Each row is a point on a landscape with many peaks, with its height.
From any point a climber takes the steepest step (rise divided by distance) to one of its 2 nearest points. It stops when none of these is higher. Distance is the straight distance between rows; heights are no part of it.
j_910 height 175: [109 116 131  93 102  86 129 154 113 153  91 163  78 149 146 128  87 128
 179 152 158 119 156]
j_458 height 390: [129 119 139 146 138 168 118 123 168 112 125 143 154 118 167 148 126 141
 113  80 131 190  90]
j_709 height 177: [ 77  88 149  76 194 125 137 152 147  87 145 114  99 126  77 151  99  89
  99 147 150 125 132]
j_25 height 186: [136 137 143 131  65  98 145  93  84 107 174 182 149 112  91 101 146 169
 135 132 127  75 145]
j_266 height 317: [101 105 102 154 125 154 190 144 142 149 195 126 127 136  63 136 174 137
 183 177 167  88 155]
j_803 height 319: [126 129 144 141 121 117 114  89 162 124 149 176 119 138 140 101 140 197
 115 157 120  98  63]
j_123 height 224: [181 137 108 135 119 140 172 112 118 138 102 112 131 130 161 106 182  95
  91 103  85 122  73]
j_166 height 301: [123 114 147 112 133  90 107  90 133 101 164 180 110 131 130 151 163 150
 133 165 146  71 100]
j_37 height 353: [117 151 166 153 138 117 137 120 131 103 127 136 171 104 111 141 111 162
 129  90 126 212 119]
j_133 height 391: [151 120 108 149 109 148 114 126  93 152  70  80 144 110 128 131 152 105
  95  92 101  83 172]
j_654 height 12: [163  93 126 125  89 111 102 108 101 147  69 179 111 154 120 123 137 134
 115 144 140  68 157]
j_101 height 231: [120 155  86 146 142 157  83 106 143 146 166  66 158 152 156 119 157 100
 120  89  99 106 131]
j_601 height 437: [103 168 150 123 152  61 105  90 182 108 172  99 149 142 107 106 131 138
 119 154  68 143  91]
j_698 height 242: [ 89  90 139 108 127 149  33 141 149 109 111 105 130 127  57 120  78 116
 124 116  85 117 150]
j_398 height 220: [152 145 115 178 116 144 107 143  91 168  67 132 115  84 174 105 106 151
 141 142 154 103 136]
j_240 height 435: [131 173 108 159 154  93 166 139 100 135 117 125 138 120 168 162 117 118
 209 133 146 186 169]
j_965 height 204: [119  62 145 104 181 159 121 166 127  91  95 106 134 137 109 172 117  78
  90 103 148 148 159]
j_809 height 202: [193 126 125 131 129 150 171 134 110 103  90 133 178 147 129 151 190 109
 135 107 101 175  96]
j_612 height 316: [ 82 121 104 135 127 160 140 142 158 134 115 106 145 182  87  98 111 137
 118  99 107 157 134]
j_114 height 446: [150 122 138 151 129 110 160  73 181 144 169 140 166 147 159 133 156 134
  91  83 101 134  81]
j_579 height 73: [123 134 140  99  96 109  81 161 176 116 122 127  78 145 135 105 104 138
 152 202  95 136  77]
j_751 height 5: [183 104 130 142  84 154  83  96  79 110  67 180 116  87 124 140 139 133
  79 172 115  60 150]
j_740 height 271: [ 97 155  99 185 150 154 111 164 139 122 137  76 127 140  62 108 139 144
 127 146  94 168 118]
j_712 height 505: [ 98 135  82 132  94 112  97 137 126 158 143 126 132 200 117 156 135 114
 199 120 115 150 148]
j_735 height 232: [131  85 130 137 153 171 167 169 106 106 102 147 124 130  75 152 129 135
  90 178 153 131 153]
j_375 height 244: [132 148 111  92  90 115 145 116 118 113 140 149 142 119 139 118 121 108
 169 114 137 151 118]
j_339 height 176: [136 136  94 139 161 158 117 107 158 174 142 109  80 184 200  92 152 116
 114 145 130  79  70]
j_569 height 354: [159 149 131 152 108 132 121 108 139 124  97 169 126 119 180 123 129 163
 100 129 136 148  83]
j_888 height 203: [142  76 144 111  76 157 126 120  87 125 188 154 143  96  94 131 135 145
 108 102 152  61 153]
j_964 height 212: [144 154  72  91 120 150 122 158 120 129 122 113 118 150 164 121 118  72
 178 113 153 173 119]
j_696 height 324: [163 175 126 130 175 104 104 163 126  89 114 139 131 136 119 105 133 133
 101 204  91 164  71]
j_808 height 338: [141  76 132 169 120 132 131 139 112 150  84 105 143 123 119 177 143 121
 133  81 133 112 190]
j_717 height 196: [110 136 138 171 121 130 139 107 116 169 101 134 102 109 190 104  75 185
 113 105 185 131 168]
j_749 height 434: [128  75 122 170 144 137 194 125 153 174 102 131  93 184 148 143 152 147
  79  92 148  99 109]
j_841 height 355: [129 149  88 143 106  63 109 124  96 144  99 108 152 142 123 153 140 100
 184 103 113 107 168]
j_948 height 59: [118 136 131  73 106 101 101 127 191 107 142 145 142 184 112 116 114 126
 165 161  96 180  73]
j_185 height 172: [114  94 140 140 130 140 150 139 101 173 126 101 103 113 163 137  93 157
 118  91 206  92 200]
j_93 height 146: [158 180  81 193  71 147 124  87 133 165 180 117 146 140 158 104 133 141
 148 100 101 154  87]
j_783 height 124: [116 167 123  79 115 110  92 157 116 109 105  66 132 102 123 106 100  83
 149 119  86 116 145]
j_54 height 325: [131 150 153 112 171  90 169 116 107  78 155 142 145 106  97 130 164 127
 108 134  93 137 100]
j_195 height 394: [ 98 119 106 184 105 114 140 133 117 165 144 127 137 161  83 147 147 160
 191 133 120 143 178]
j_801 height 174: [ 93 179 121  70  98  81 101  94 179 139 169  94 112 136 136  74  75 102
 157 140 111 146 112]
j_763 height 555: [123 141 124 149 130  96 130  67 160 129 114 113 190 161 113  96 146 137
 106 110  79 144 106]
j_547 height 221: [108 110 144 109 101 155  77 110 102 107 150 109 150  96  77 122 114 135
 119 112 112  76 160]
j_452 height 165: [177 167  84 145 121 161 117 113 154 167 171 119  97 159 192 101 149 126
 127 121 104 145  66]
j_271 height 407: [ 73 129 137 207 182 133 126 113 125 147 174 105 121 124 126 190 144 164
 146 121 139 127 180]
j_285 height 188: [151 136 108  95 137 172  54 159 149 116 118 113 140 148 143 133 132  80
 145 128 115 159  87]
j_275 height 243: [169 135 126 126 135 185 119 114 128 117 146 109 152  94 146 131 180 105
 113 122  98 110  54]
j_722 height 289: [138 196  76 133 151 123 151 160 122 138  94  98 122 169 128  81 138 117
 126 185  94 172  72]
j_896 height 433: [140 119 158 172 159 121 225 131 107 160 160 137 111  99 171 129 144 182
  90 113 170 120 144]
j_494 height 436: [131  64 109  97  82 176 187 131 146 164 180 136 117 159 149 131 104 108
  96  44 168 154 127]
j_501 height 263: [121 137 129 136 148 185  87 104 167 114 172  89 149 120 124  95 144 140
 102 121 106 117  75]
j_342 height 345: [101 119 160  88 145  77 116  98 121 109 142 142 118 112 132 133 114 135
 105 120 155  58 155]
j_656 height 269: [154 143 154 145 132 206 108 134 105 114 141 139 114  35 132 131 132 145
 120 182 164  81 121]
j_96 height 367: [150 142 122 152 119  77 179 110  92 136 159 139 165  82 163 178 141 118
 188  92 147 155 166]
j_580 height 508: [107 105 136 129 166 121 107 131 149 123 167 144 111 147 196 201 118 117
 163  98 172 140 152]
j_589 height 103: [120 145 141 103 123 130 102 157 111 106 105  94  91  79  89 102  81 110
  91 168  92 101 147]
j_143 height 318: [ 63 106 143 168 171 135  99 142 114 134 127  96 107 117  86 145  85 150
 132 131 148 126 183]
j_660 height 385: [ 83 146 166 137 139  75  79 118 179  97 166 131 118 112  92 133 101 163
 150 142  97 154 124]
j_443 height 184: [168  98 146  92 104 121 125 133 124  93  61 166 191 156 137 158 141  97
 114  83 102 179 138]
j_586 height 406: [128 121 154 105 163  95 136  93 116 125 121 155 130 129 192 161 125 128
 113  98 165 119 126]
j_49 height 285: [121 148 137 118 133 172 125 111 150  87 141 115 144 115  72  61 146 135
  61 153  70 130  85]
j_305 height 309: [106 120  92 166 129 167 123 140 122 127 181  92 137 135  50 123 166 140
 155 146 104 102 119]
j_685 height 138: [ 85 124 113  90 114 102 109 133 105 152 119 120 112 127 158 133  68 136
 167 110 192 128 196]
j_985 height 350: [125 135 175 105 166  92 108 136 151  83 121 161 117  91 101 135 120 136
 113 186  81 151 100]
j_940 height 273: [ 53  85 133 102 138 134  65 148 147 135 110  87  87 137  87 132  59 121
 125 122 143 113 191]
j_671 height 252: [156 102 150 137 130 212 151 141 110 109 120 125 141  69 100 146 157 122
  85 147 140 107 140]
j_74 height 145: [ 82 171 121 110 124  73 123 142 133 140 141  77  98 132 112  90  83 117
 158 117  89 129 163]
j_860 height 376: [ 92  99  94 115  89 159 151 104 170 149 142  93 118 184 140 107 129  94
 129  60 138 153 134]
j_570 height 548: [157 139  87 117 122  76 126  98  68 134  81 104 165 112 164 125 149  78
 123  92 122  66 163]
j_336 height 167: [152 107 177  62  89  95 117 127 152 100 112 203 150 143 146 145 112 122
 121 120 137 193 124]
j_201 height 40: [141 131  99  96 106 118 104 120 166 129  82 147 150 207 126  81 121 120
 150 138 116 124  89]
j_931 height 499: [137  84 139 111 112 143 202 123 139 172 147 117 106 152 132 118 151 112
  67  65 142  97 121]
j_823 height 287: [169 167 119  97  83  98 158 149  61 119  91 141 168  93 115 140 128  84
 155  96 117 148 139]
j_926 height 88: [140 116 152  73 116 129  98 142 147 118  93 149  55 107 120 114  86 110
 109 205 122  87 116]
j_413 height 151: [ 71 117 158 107 182 118 153 168 145 118 183 133  79 118 111 162 103 135
 156 162 179 159 125]
j_724 height 211: [127 178 105 113  76 100 101 120 127 138 140 134 116 116 152  76  95 157
 175 136 108 149 106]
j_250 height 290: [142 151 177 112 127 160 107 112 121 100 186 145 123  58 164 145 135 152
 150 140 157 110 107]
j_317 height 535: [101 163 111 184 190 132 153 146 118 159 134  99 129  99 144 155 138 150
 169 161 156 152 151]
j_165 height 377: [130  95 124 171 138 134 217 150  99 141 170 132 140  90 104 128 164 154
 122 150 172  91 174]
j_132 height 180: [143 112 123 112 182 136  72 182 119  99  83 112 113 121 139 172 124  91
 135 146 126 144 127]
j_676 height 22: [127 122 120 120  80  89  63 115 144 146  49 168 120 170 118  87 105 136
 111 151  99 107 143]
j_951 height 321: [134 174 152 129 138 132 168 117  94 113 201 120 152  65 141 160 169 128
 153 111 159 128 140]
j_26 height 245: [141 133 135 185 148 124 128 125 102 136 110 124 122  50 119 136 121 159
 120 180 157  88 157]
j_663 height 198: [121 152  97 137 172 132  96 116 125 141 124  80 102 162 151  93 137  97
 117 146 112  92 119]
j_732 height 439: [147  62 154 132 128 104 171 127 143 128 107 199 129 202 141 139 134 159
  83 119 155 115 129]
j_659 height 398: [131  87 119 162 126 151  94 146 138 141 107 108 132 146 167 217 130 103
 156  79 131 159 142]
j_421 height 262: [144 175 104 123 126 128 195 159 130 144  80 162 120 164 125  91 136 126
 164 172 145 179  77]
j_666 height 480: [174 103 166 131 131 127 225 128 114 128 123 190 137 141 136 140 154 161
  73 122 162 127 117]
j_8 height 320: [155 144 168 109 103 112 128 169  95 104 109 151 170  74 108 157 110 123
 142 106 112 190 163]
j_603 height 209: [134 117 123  91 125 141 172 162 100 146  94 143  87 128 103 103 128 105
 127 161 163 112 147]
j_32 height 304: [139 124 167 105 160 144 174 107 140  95 131 150 136 123 101  93 136 119
  61 138 121 156  89]

For each start below, name the point where the climber stops.
j_654 | j_375
j_717 | j_317
j_735 | j_317
j_888 | j_317

Call two points neighbours if one is among the 2 nearest of the other. Go from one point of each pair to the other, from neighbour to neighbour, staying as high as possible. Name the lowest point that can't be avoided.
j_570, j_763 | j_166
j_580, j_712 | j_808
j_712, j_570 | j_841
j_965, j_580 | j_132
j_666, j_931 | j_749
